Each row is a point on a landscape with many valleys, with its height.
From any point a ball rolls to the lowest of the 2 points nearest to it. It stops when none of these is lower. Distance is the straight distance between rows; heights are no part of it.
Z381 (h 345): [-21 23 -44 -11 0 -34 30 -5 21 15 11 -20 -55 -58 53 -63 19 -62 -6 7 -7]
Z712 (h 237): [9 47 -39 2 1 -44 39 -10 12 15 46 -25 -31 -47 66 -26 18 -53 -14 31 6]
Z428 (h 678): [-17 5 11 -9 29 -23 14 -41 14 -54 -13 -4 -40 -17 -1 -36 36 -46 -11 -23 22]
Z10 (h 629): [-28 -17 35 -23 24 43 -17 19 -56 -22 -33 17 -36 11 -55 1 29 -20 26 -57 2]
Z597 (h 420): [10 -18 20 24 45 15 15 3 7 -16 -2 -23 17 20 17 3 -4 -19 -28 -4 18]
Z288 (h 594): [-29 -19 45 -50 16 15 2 -11 -25 -23 -42 2 -13 28 -51 5 59 -5 27 -39 21]
Z647 (h 872): [-9 -14 -18 10 -4 3 -19 18 15 11 25 1 -26 -13 13 -34 -32 -18 -39 -44 -18]
Z732 (h 489): [-8 -11 -30 -23 -4 -40 12 -33 36 -15 -2 -33 -30 -15 31 -29 18 -54 -45 29 9]
Z240 (h 640): [23 2 4 -15 -14 -22 -19 -34 27 -31 -4 -23 -29 3 -11 26 31 -14 -60 -15 36]
Z6 (h 669): [13 8 0 26 -19 0 -27 1 21 2 20 3 -15 4 -7 33 0 -12 -54 -15 22]
Z825 (h 400): [21 -19 -16 10 -14 -13 12 -53 27 -26 -5 11 2 20 30 4 -3 24 13 26 16]
Z839 (h 756): [43 16 -1 -12 -5 22 -27 8 -28 -2 -7 10 34 57 -52 51 -37 27 59 11 -18]
Z382 (h 401): [-63 -14 11 24 -13 5 -15 -7 6 4 -9 18 -29 -42 7 -36 17 -16 -5 -49 -16]
Z36 (h 465): [-55 -18 19 19 -16 -12 -33 7 8 14 -25 9 -5 -48 -14 -9 16 4 21 13 -6]
Z565 (h 499): [-9 -19 43 -30 58 -4 -8 -15 -17 -10 -22 -37 42 16 -73 34 27 -16 44 15 14]
Z624 (h 781): [26 30 21 4 -11 9 -2 14 -3 3 -20 -23 47 41 -36 3 -44 11 40 26 -32]
Z619 (h 231): [-4 14 14 10 27 -8 -6 8 10 -3 11 24 47 35 -10 19 -8 -21 -26 45 2]
Z351 (h 569): [-51 -8 40 43 -12 39 -25 7 -18 13 -12 22 4 -22 -19 10 2 10 50 -48 -18]
Z247 (h 691): [22 -33 -23 -6 -47 32 15 0 -11 6 6 18 23 30 26 33 -14 64 1 -29 6]
Z196 (h 616): [-26 -3 -42 21 17 -14 26 19 20 35 23 -15 9 -40 64 -51 -18 -3 -3 3 -24]
Z554 (h 330): [43 1 -45 4 -3 -37 -15 -40 26 -11 19 10 -16 -10 34 -9 -22 11 -11 42 6]
Z253 (h 566): [-4 0 -7 43 25 14 16 14 15 20 7 -3 54 6 29 -19 -40 25 22 -8 -37]
Z154 (h 331): [-62 -4 7 28 3 22 -11 28 -21 27 15 55 -14 -37 13 -9 4 -5 -11 -42 -20]
Z268 (h 630): [8 -29 -5 -6 10 62 -9 29 -44 18 9 38 25 34 -8 19 -54 35 1 -45 -15]
Z663 (h 427): [-22 -1 -26 -31 4 -27 46 1 10 4 8 -11 -35 -16 52 -56 28 -40 -42 -12 2]
Z306 (h 545): [-3 -25 -56 -16 -30 -29 5 -21 44 20 11 -19 -18 -28 53 -25 0 -16 -22 1 -11]
Z162 (h 595): [-27 -11 -51 12 -3 -34 21 -3 49 43 2 -41 16 -49 57 -23 0 -29 -23 27 -23]
Z637 (h 75): [-22 4 -33 25 -60 1 -14 19 10 13 5 37 -48 -57 28 5 -26 16 -1 -12 -13]
Z585 (h 755): [-30 -27 -23 -5 -12 -21 -12 23 33 35 1 18 20 -21 11 6 -3 14 -10 37 -8]
Z535 (h 603): [40 -1 -28 -33 -31 -11 -1 -41 6 -37 2 3 -65 0 18 -1 37 13 -37 -28 26]
Z636 (h 596): [-37 -44 7 7 17 56 -30 35 -45 1 -14 51 8 11 -14 10 -28 9 21 -30 -24]
Z536 (h 710): [0 26 31 -20 -2 -2 23 -27 -1 -39 -31 -14 -52 0 -14 -33 43 3 12 -49 15]
Z749 (h 694): [-28 -16 17 28 -26 24 -19 13 -2 9 5 16 11 -2 -6 40 7 6 -20 -25 10]
Z966 (h 723): [-8 -34 -25 -22 -50 0 1 4 20 27 14 19 5 1 13 8 3 54 -5 -11 -2]
Z821 (h 654): [-2 -2 20 -37 29 -39 6 -36 1 -45 -29 -18 -18 -12 -28 -16 33 -44 -26 26 33]
Z924 (h 382): [27 33 -3 16 -26 -16 24 -29 14 -14 25 -9 1 28 32 1 -9 -25 -40 39 10]
Z109 (h 693): [6 -17 6 -48 -22 43 10 19 -49 -9 -1 47 -11 54 -21 11 2 26 10 -37 11]
Z563 (h 370): [-25 -11 5 28 20 -9 -1 2 20 0 -6 -22 17 2 21 -13 -18 -54 -41 24 -8]
Z409 (h 376): [48 44 -75 -48 -32 -45 -2 -21 3 3 49 2 -89 -45 48 -35 22 -4 -30 -17 -10]
Z325 (h 547): [9 -1 27 -50 9 17 -3 -8 -27 -2 -13 -32 18 46 -71 16 29 -8 36 -19 10]
Z795 (h 563): [19 -30 -18 -12 -24 21 1 -35 -9 -47 -12 14 -48 13 18 -1 4 28 -8 -55 22]
Z39 (h 517): [17 -25 -17 -12 -1 2 -6 -26 6 -27 -24 -15 -38 -7 -1 -21 -5 29 39 -20 19]
Z969 (h 516): [-38 -10 15 34 -14 6 9 17 6 33 -20 6 17 -22 -1 -14 -1 27 38 -5 -18]
Z256 (h 212): [16 29 -50 34 -46 -19 1 16 14 20 30 19 -32 -55 62 9 -20 -3 -20 19 -4]
Z843 (h 242): [38 11 -26 -2 16 -11 -23 4 18 -12 27 44 2 19 17 1 -35 17 -20 29 -4]
Z386 (h 805): [18 32 26 -1 -35 12 -12 11 -15 1 3 -8 5 57 -39 2 -19 -5 1 -3 -16]
Z435 (h 719): [-13 -10 21 21 7 -13 -11 -15 7 -8 0 -1 16 4 -18 28 19 2 19 11 31]
Z739 (h 447): [46 17 -27 1 -15 -60 13 -58 33 -16 30 -19 -5 6 36 20 -1 -44 -65 69 8]
Z103 (h 402): [-14 5 5 25 13 -10 9 29 40 36 -16 -24 63 0 3 3 -33 5 -2 57 -28]
Z112 (h 156): [57 23 13 -2 44 -6 2 16 -20 -9 -19 -32 38 3 -27 45 -2 36 49 64 21]
Z724 (h 740): [-10 1 40 8 18 5 23 -11 1 -9 -12 -33 -6 -11 -7 1 39 11 32 -31 26]
Z211 (h 276): [69 14 4 -26 1 -13 -15 23 -10 -9 -11 -16 -12 8 -21 13 2 33 23 41 13]
Z476 (h 241): [-43 -23 -1 36 -36 21 -19 27 -19 20 12 67 -14 -52 15 -1 -45 19 3 -40 -31]
Z992 (h 466): [30 -13 7 13 25 31 16 -4 -9 -10 -1 -44 27 37 -6 9 -6 12 20 -21 11]
Z489 (h 657): [-37 -10 26 -10 -21 59 19 13 -64 5 -11 46 -10 29 -11 16 20 14 11 -74 2]
Z222 (h 518): [-7 -22 11 42 29 42 -1 13 -2 18 -4 -16 38 12 1 4 -23 28 37 -49 -8]
Z235 (h 852): [9 -2 -2 -1 -36 23 5 1 -10 11 23 5 -4 19 8 -21 -43 17 -28 -40 -32]
Z635 (h 615): [-20 24 27 10 -32 31 2 11 -30 5 11 22 -22 2 -28 -1 11 11 22 -58 -5]
Z2 (h 662): [42 -26 -13 -16 -18 56 1 -7 -39 -5 13 25 22 59 5 41 -28 54 24 -42 -17]
Z138 (h 514): [-43 -17 39 21 33 16 -11 43 -27 16 -39 -4 44 3 -25 7 3 -19 2 34 -22]
Z706 (h 256): [44 11 -6 -5 62 -29 15 10 14 -6 3 -20 55 -17 -2 18 -19 29 30 77 12]
Z942 (h 464): [-30 3 21 4 64 3 6 45 7 33 -40 -20 85 0 -28 14 -21 -5 13 66 -36]
Z644 (h 628): [-36 -20 43 -40 27 -5 2 -8 2 -16 -38 -9 -19 4 -36 -23 49 -34 -29 -9 27]
Z122 (h 462): [33 -6 -23 -1 -22 -6 -9 -49 7 -37 4 17 -8 16 2 -7 -14 47 51 -13 1]
Z443 (h 567): [-35 -1 -3 48 16 -2 12 9 34 33 12 -19 28 -29 24 -26 -12 1 23 1 -16]
Z493 (h 305): [-24 28 6 21 13 -19 12 -10 15 -7 25 19 19 18 13 0 4 -53 -53 40 18]
Z910 (h 727): [6 -13 4 -24 -13 43 -17 19 -47 -5 -27 28 11 44 -40 37 -9 5 51 -7 -8]
Z83 (h 830): [49 39 -5 0 -38 3 -8 2 -1 7 41 -15 1 31 -9 -19 -30 24 -6 -2 -33]
Z641 (h 421): [-7 28 56 -5 50 -9 -14 18 -13 -9 -2 -28 15 -12 -65 16 27 -27 -8 34 28]
Z708 (h 244): [26 56 -34 -10 -35 -34 28 -38 7 -11 26 7 -73 -32 34 -31 39 -5 -6 -14 13]
Z841 (h 135): [40 14 -10 -12 7 -13 -8 2 13 11 22 17 52 46 -5 25 -8 29 -18 34 2]
Z445 (h 463): [-18 -4 60 -18 53 -25 -8 -16 -9 -7 -15 -43 51 -39 -66 33 26 -12 27 51 39]
Z757 (h 358): [30 9 21 -25 25 -6 -18 43 -25 -2 -19 -19 -2 9 -41 3 6 -4 -6 28 15]
Z462 (h 74): [37 53 -36 -20 -12 -54 32 -22 11 -16 30 -25 -65 -50 32 -21 45 -30 -29 35 17]
Z997 (h 557): [-39 -14 36 10 -8 40 -30 43 -29 17 -27 39 17 29 -21 21 -14 -20 -6 7 -32]
Z201 (h 336): [27 13 0 24 29 -15 -2 26 14 19 -1 -25 26 -10 0 6 -24 17 17 42 -1]

Where does a ball stop that starts at each point below?
Z306 => Z462
Z247 => Z112
Z253 => Z841
Z386 => Z637
Z6 => Z841
Z325 => Z112
Z196 => Z637
